Points on a hilly landscape, in no order, each with its height.
From any point a ball takes the steepest step (drop divided by distance) to one of its 2 nearest points. It stops when none of these is lower. Distance is the straight distance between rows; heights are no part of it.
<953>: [138 115  90 153 189  96  37 103 121 151 130  49 125 129 159 136 101 138
 152 117 159 117 122 114]  (h 92)
<859>: [108 164 130 130 101 113 110 145  91 157 153 119 203 116 171 152 138 179
 105 111 115 152 143 139]  (h 492)
<468>: [114 145 128 138 137 140  84  78 147 178 125  94 139  85 152 111 135 132
 164 141 129 141 150 163]  (h 269)
<192>: [128 166 186 104  97 158 181 155 129  67 136 182 170 105 141 109 141 170
  98  90 114 130 126 186]  (h 670)
<1013>: [112 131 131 184 141 131 136 101 180  99 126  99  98 117 107 104  78 144
 131  80 109 130  98 159]  (h 390)
<916>: [135 158 202 134  78 143 217 146 155  72 135 189 149 113 133  73 139 146
  96  80 161 131 131 180]  (h 682)
<611>: [127 145 177 145  69 164 229 139 190 115 146 168 106 140 126  71 143 125
 101  70 145 123 134 151]  (h 692)
<510>: [119 165 128 165 178 131  51  80 118 178 143  60 101  89 125 102  93 155
 145 111 126 138 141 126]  (h 577)
<617>: [111 114 162 154  97 152 229 118 197 100 128 155  89 143 126 100 115  89
  96 100 144 102 118 138]  (h 700)
<227>: [136 188 162 115 108 139 127 148  68 141 105 170 179  98 147 132 123 141
  95 157 116 174 146 185]  (h 570)
<490>: [104 102 117  87 151 168 151 142 179  91  83 143  86 159 115 156 115  77
 101 128 124 116 121 141]  (h 126)
<618>: [215  55  63  90 175 109  86 117 172 176 171  54  66 120 128 124 134  82
 159 126 123 147  85  39]  (h 754)
<15>: [141 124 119 172 156 123 134  84 191 113 146 113  64 110 118  96  99 131
 176  97 112 117 115 130]  (h 330)
<62>: [146 124  96  85 107 177 194 152 107 126  81 174 145 151 154 178 117  58
  63 151 126 132 139 124]  (h 220)
<167>: [150 148 101 142 162 102  77  71 183 153 117 122  48 116 152 103 119 122
 170 134 154 138 117 132]  (h 646)
<757>: [116 223 163 134 114 170 151 125  91  96  71 173 137 126 113 116 119 138
 104 155 156 135 157 159]  (h 285)
<415>: [102 134 165 115 143  75 140 155 152  89 116 158 142 131 118 132 124 154
 145 131 148  99 111 128]  (h 578)
<642>: [112 212 156 164  96 103 135 158  99 124 129 150 187 121 158 135 112 178
  91 123 135 143 141 149]  (h 400)
<668>: [115 141 177 115 146 119  90 151  38 189 139  79 196 125 139 143 137 156
 147 121 112 158 165 133]  (h 68)
<209>: [145  74 136  86 116 138 131 167  82 158 133 136 153 127 110 133 167 102
 145 158 118 122 145 101]  (h 698)
<188>: [120 134 156 104 114 134 111 157  79 169 134 137 169 119 114 125 155 130
 127 183 137 124 156 109]  (h 731)
<541>: [147 168 134 190 147 106 130 123 101 132 102 140 106 146 120 117 120 148
 164 118 117 143 141 113]  (h 415)
<22>: [110 157 134 134 108 143 132 161 101  79 115 138 189 129 125 154 119 144
  67 124 122 124 130 172]  (h 306)
<827>: [135  70  71 120  92 160 118 130 106 149 150 121 135 151 131 134 179 110
 127 118 102 131 135 112]  (h 679)
<511>: [113 125 100 108 116 172 179 142 150  81  84 143 120 165 143 167  89  71
  64 124 130 124 119 148]  (h 173)
<1037>: [110 156 125 112  98 101 115 168  61 127 117 145 201 124 134 168 109 136
  83 179 160 146 128 135]  (h 562)
<424>: [ 96 130 139 139 125 160 129 116 175 100 118 121 132 120 123 116 120 144
 115  92 109 125 119 180]  (h 441)
<465>: [148  87 101 146 101 131 157 124 105 119 141 156 153 144 124 129 168 122
 150 119 100 116 129 113]  (h 632)
<833>: [ 85 134 158 154  80 158 152 130 153  71 141 133 146 116  96 114 100 152
  61  89 127 123 110 201]  (h 478)
<139>: [147 119 125 101 162 136  77  88 168 172 150  99 109  99 127 100 151 112
 189 136 115 147 139 133]  (h 8)
<523>: [156  64 112  77 188  88  53 131 143 144 146  64 106 118 103 138 145 115
 179 123 126 161  97  84]  (h 702)
<927>: [111 149 123 155 100 165 111 107 157 181 129 121 160 106 169 117 140 133
 120 128 112 131 136 146]  (h 16)
<518>: [141 125 114 138 155 158 145  96 200 128 159 125  65 134 106 111 135  82
 182 118  99 130 123 108]  (h 264)
<663>: [112 148 146 116  99 144 181 148 144 147 107 187 147 117 133 117 136 118
 107 160 141 117 135 130]  (h 331)
<945>: [ 94  98 122 107 113 107 134 149 181  89 128 136 156 140 125 144 127 155
  96 118 136 107  98 130]  (h 533)
<583>: [108 138 108 154  75 129 150 134 154 155 118 143 155 120 148 118 124 129
  90 148 116 134 128 139]  (h 231)
<830>: [114 150 190 159 135 113 126 109 110 130 112 146 127 111 119 127 109 130
 155 168 150 123 149 160]  (h 424)
<688>: [150  87  88  99  93 167 208 118 134 155 110 158 111 156 155 177 140  58
  83 126 103 124 126 106]  (h 270)
<391>: [112 157 180 144 151 110 117  89 173  94 127 130  89  95  94 111 114 171
 177  95  99 160 119 154]  (h 450)
<360>: [122  87 104 158 107 109 119 137 159 158 147  94 129 136 147 134 130 135
 144 150 141  80 101  60]  (h 772)
<923>: [145 176 186  89 175 125 124 157  30 142 112 132 168 113 109 123 150 130
 157 149 149 133 170 106]  (h 786)
<335>: [146  75  77 106 143 133 138 145 150 136 104 100 118 187 155 157 137  85
 137 151 141  92 128  68]  (h 708)
<229>: [133 175 139 117  88 140 196 172  98 100 115 189 173 128 142 128 128 126
  72 145 132 114 130 121]  (h 380)
<137>: [139 141 148 106  92 153 158 172 145 107 160 180 173 126 136 119 181 168
 109  91  88 116 131 143]  (h 649)
<147>: [185  81  52  78 152 133 115 104 180 155 175  90  59 120 113 126 142  94
 146  92  98 147  92  52]  (h 769)
<558>: [101 121 113 111 146 105  98 140  96 131 107 141 117 138  97 132 134 129
 130 158 148 133 133 145]  (h 594)
<130>: [143 139  77 172 120 107 127  70 155 145 112 150  67 136 147 109 121 116
 144 130 134 157 123 134]  (h 598)
<406>: [163 108  94 140 174 118 114  73 199 124 126 124  30 145 155 118 118  83
 166 143 140 109 131 141]  (h 675)
<621>: [ 98 157 108 149 137  78  76  75 150 136 182  95 104 113 124 122 134 178
 162 107 139 105 127 107]  (h 655)
<127>: [ 82 183 150 153 151 102  68  53 123 119 148  95  91 124 110 112 115 198
 168  92 138 146 153 122]  (h 576)
<599>: [175  85  49 112 167 110  61 102 141 192 149  55  90  97 145 112 104  99
 127 117 150 138  89 105]  (h 479)
<180>: [129 158 144 146 185 107  74  69 156 128 138  87  76  85 104 107  92 176
 184 100 120 145 131 133]  (h 509)
<672>: [ 83  94 119 149  74 124 162 155 170  80 139 135 153 131 120 128  99 156
  60 105 137 114  86 155]  (h 504)
<529>: [105  90 119 131  52 141 204 138 147  68 145 162 140 153 131 130 131 127
  77  98 137 110 100 144]  (h 525)
<325>: [124 164 192 135 142 126 123 112 118 126 123 140 127 102  82 110 140 179
 184 115  86 166 161 146]  (h 501)
<946>: [149  94 109 165 137 113 175 106 153 115 126 151  58 176 141 131 112  77
 143 141 142  87 116 128]  (h 730)
<27>: [127 120 101 132 118  93  94 156  78 116 106 109 184 142 157 170 108 124
  97 145 152 149 113 136]  (h 503)
<487>: [140  74 136 115 186  84  88 131 165 118 145 102  90 128 113 139 122 118
 182 142 121 115 109 107]  (h 671)
<880>: [109 143 109  99 148  87  60 129  57 142 116 110 136 153 105 131 169 140
 133 139 158 152 140 135]  (h 524)
<782>: [169  97  63 113 159 133 107 103 160 166 158  90  35 148  95 105 155  55
 168 119 109 129 118  43]  (h 782)
<671>: [125 201 184 148  98 105 195 171 103 101 112 171 184 113 125 115  99 151
  89 130 149 118 114 133]  (h 419)
<578>: [125 111  83 157 136  85  89  99 156 152 175  92  91 122 131 117 115 148
 148 126 135  89 107  76]  (h 720)
<879>: [118 192 153 109 120 195 191 133 123  56  88 196 130 128 106 105 128 112
  84 123 151 125 154 181]  (h 243)
<17>: [127 142 173  97 139  87 115 146  65 156 132 138 156 109 119 109 162 125
 190 166 152 146 152  97]  (h 764)
<1016>: [160  67 125  91 104 146 167 139 120 130 146 157 119 144 100 128 175  86
 158 141  88 144 136  87]  (h 668)
<438>: [133 139 140 135 141 126  83 117  59 172 138  90 150 113 119 124 162 164
 131 101  97 178 150 135]  (h 276)
<537>: [127  80  88 126 114 150 118 141 128 144 106 109 137 159 136 162 104 104
  95 159 130 104 125 104]  (h 678)
<49>: [155 161  85 183 145  83  97  99 105 161 112 129  93 132 147 107 132 143
 162 119 145 167 124 118]  (h 518)
<547>: [130 155 125 118 140 150 116 162  59 100  81 143 162 136 109 151 141 119
 108 123 116 143 140 143]  (h 218)
<887>: [109  79 124 161  54 164 174 157 121  96 157 152 161 154 120 138 127 127
  81 133 105  78 116 126]  (h 551)
<102>: [150  43  88  63 159 146 131 132 165 131 113 105  70 164 129 166 129  70
 124 165 133 119 110  72]  (h 726)
<349>: [144 102  92 141 159 107  76 104 131 169 134  79 119  97 159 130 109 130
 143  97 114 138  93 121]  (h 346)
<920>: [113 124 141  91 144 171 177 121 159  69 101 160 117 131  99 131 131 100
 121 121 127 102 136 154]  (h 172)
<571>: [131 190 161 147 158 147 131 112  92 108  68 159 101 125 105 117 120 119
 154 180 160 140 157 157]  (h 344)
<395>: [137  86 155 114 108 129  97 173  56 160 158  83 204 123 148 154 143 159
 122 135  89 133 141 121]  (h 277)
<346>: [119 158 193 115 118 124 142 127  92  92 138 174 146  90  94 119 145 167
 159 135 113 147 141 160]  (h 543)
<216>: [113  97 134 139 101 144 216 122 163 112 117 146  72 168 123 141 107  70
 100 139 142  77 122 121]  (h 711)
<694>: [124 166 127 126 174 102  49  95  65 164 111  75 115 134 106 121 148 161
 141 108 136 182 141 133]  (h 418)
<685>: [131 140 131 161 149 109 140 155  84 109 102 132 154 137 118 156 109 143
 134 112 118 131 128 119]  (h 316)
<623>: [149 143 159 117  83 138 109 175  75 138 170 144 200 117 180 148 158 190
 111  97  80 147 149 167]  (h 567)
<492>: [156 104 121 128 143 102 104 161  89 121 109 113 173 150 155 152 150 135
 145 107 124 141 123 108]  (h 414)
<601>: [142  72 100 103 143 112 158 111 180 124 135 146  49 164 135 138 131  67
 145 163 130 105 110  91]  (h 740)
<508>: [ 92 167 104 175 153 136  71 102 148 158 143  69 121 125 140 120 102 144
 111 120 135  97 143 122]  (h 471)
<948>: [142 110  99  86 155 154 119 102 167 145 134 126  97 137 122 124 166  73
 167 130 126 130 139 122]  (h 186)
<999>: [178  69  95 104 178 113  69 114 180 162 183  50 104  97 119 123 118 118
 178 105 113 124  96  66]  (h 732)
<1039>: [121 111 140 143 154  79 134 147 157 128 120 126  96 138 125 120 102 127
 148 156 140 106 113 105]  (h 628)
<281>: [110 188 160 152 101 124 120 106  86 162 108 148 145 111 125 120 116 152
 126 163 145 161 153 157]  (h 508)
<664>: [146 109 133  99  88 161 129 178 115 141 156 146 197 144 169 150 171 165
 103 111  81 128 145 138]  (h 615)
<90>: [140  98 118 131  86 139 173 170  94 105 124 143 170 152 132 163 129 132
 109 135 110  96 125 111]  (h 586)
<33>: [ 89 107 120 149 165 124  61 122 144 152 133  52 136 124 146 148  94 138
 110 140 151  93 113 112]  (h 341)
<951>: [119 147 160 106 123 162 180 149 124  39 112 177 151 115 106 114 120 122
 101 120 164  91 137 151]  (h 213)
<41>: [115 137 189 150 103 116 186 131 141 106 120 161 130 115 117  97  99 134
 142 151 168 108 127 175]  (h 497)
<1009>: [124 165 155  98  83 129 132 175  38 144 144 164 209  98 155 145 135 147
  86 181 126 148 147 151]  (h 605)
<680>: [ 92  87  79 125 145 116  89 134 136 123 114 118  97 150 106 144 106 119
  95 162 151 123 123 117]  (h 642)

For each start below, name the point where the ball stops.
<946> | <642>
<601> | <668>
<833> | <139>

Call two points neighbours if one is among the 2 nearest of the other. Go from one point of each pair to the other, from neighbour to neighbour, staying as low as possible. Name the highest point that can't be avoided.
<953>, <490> | <510>
<642>, <391> | <346>
<139>, <490> | <41>
<927>, <139> | <468>
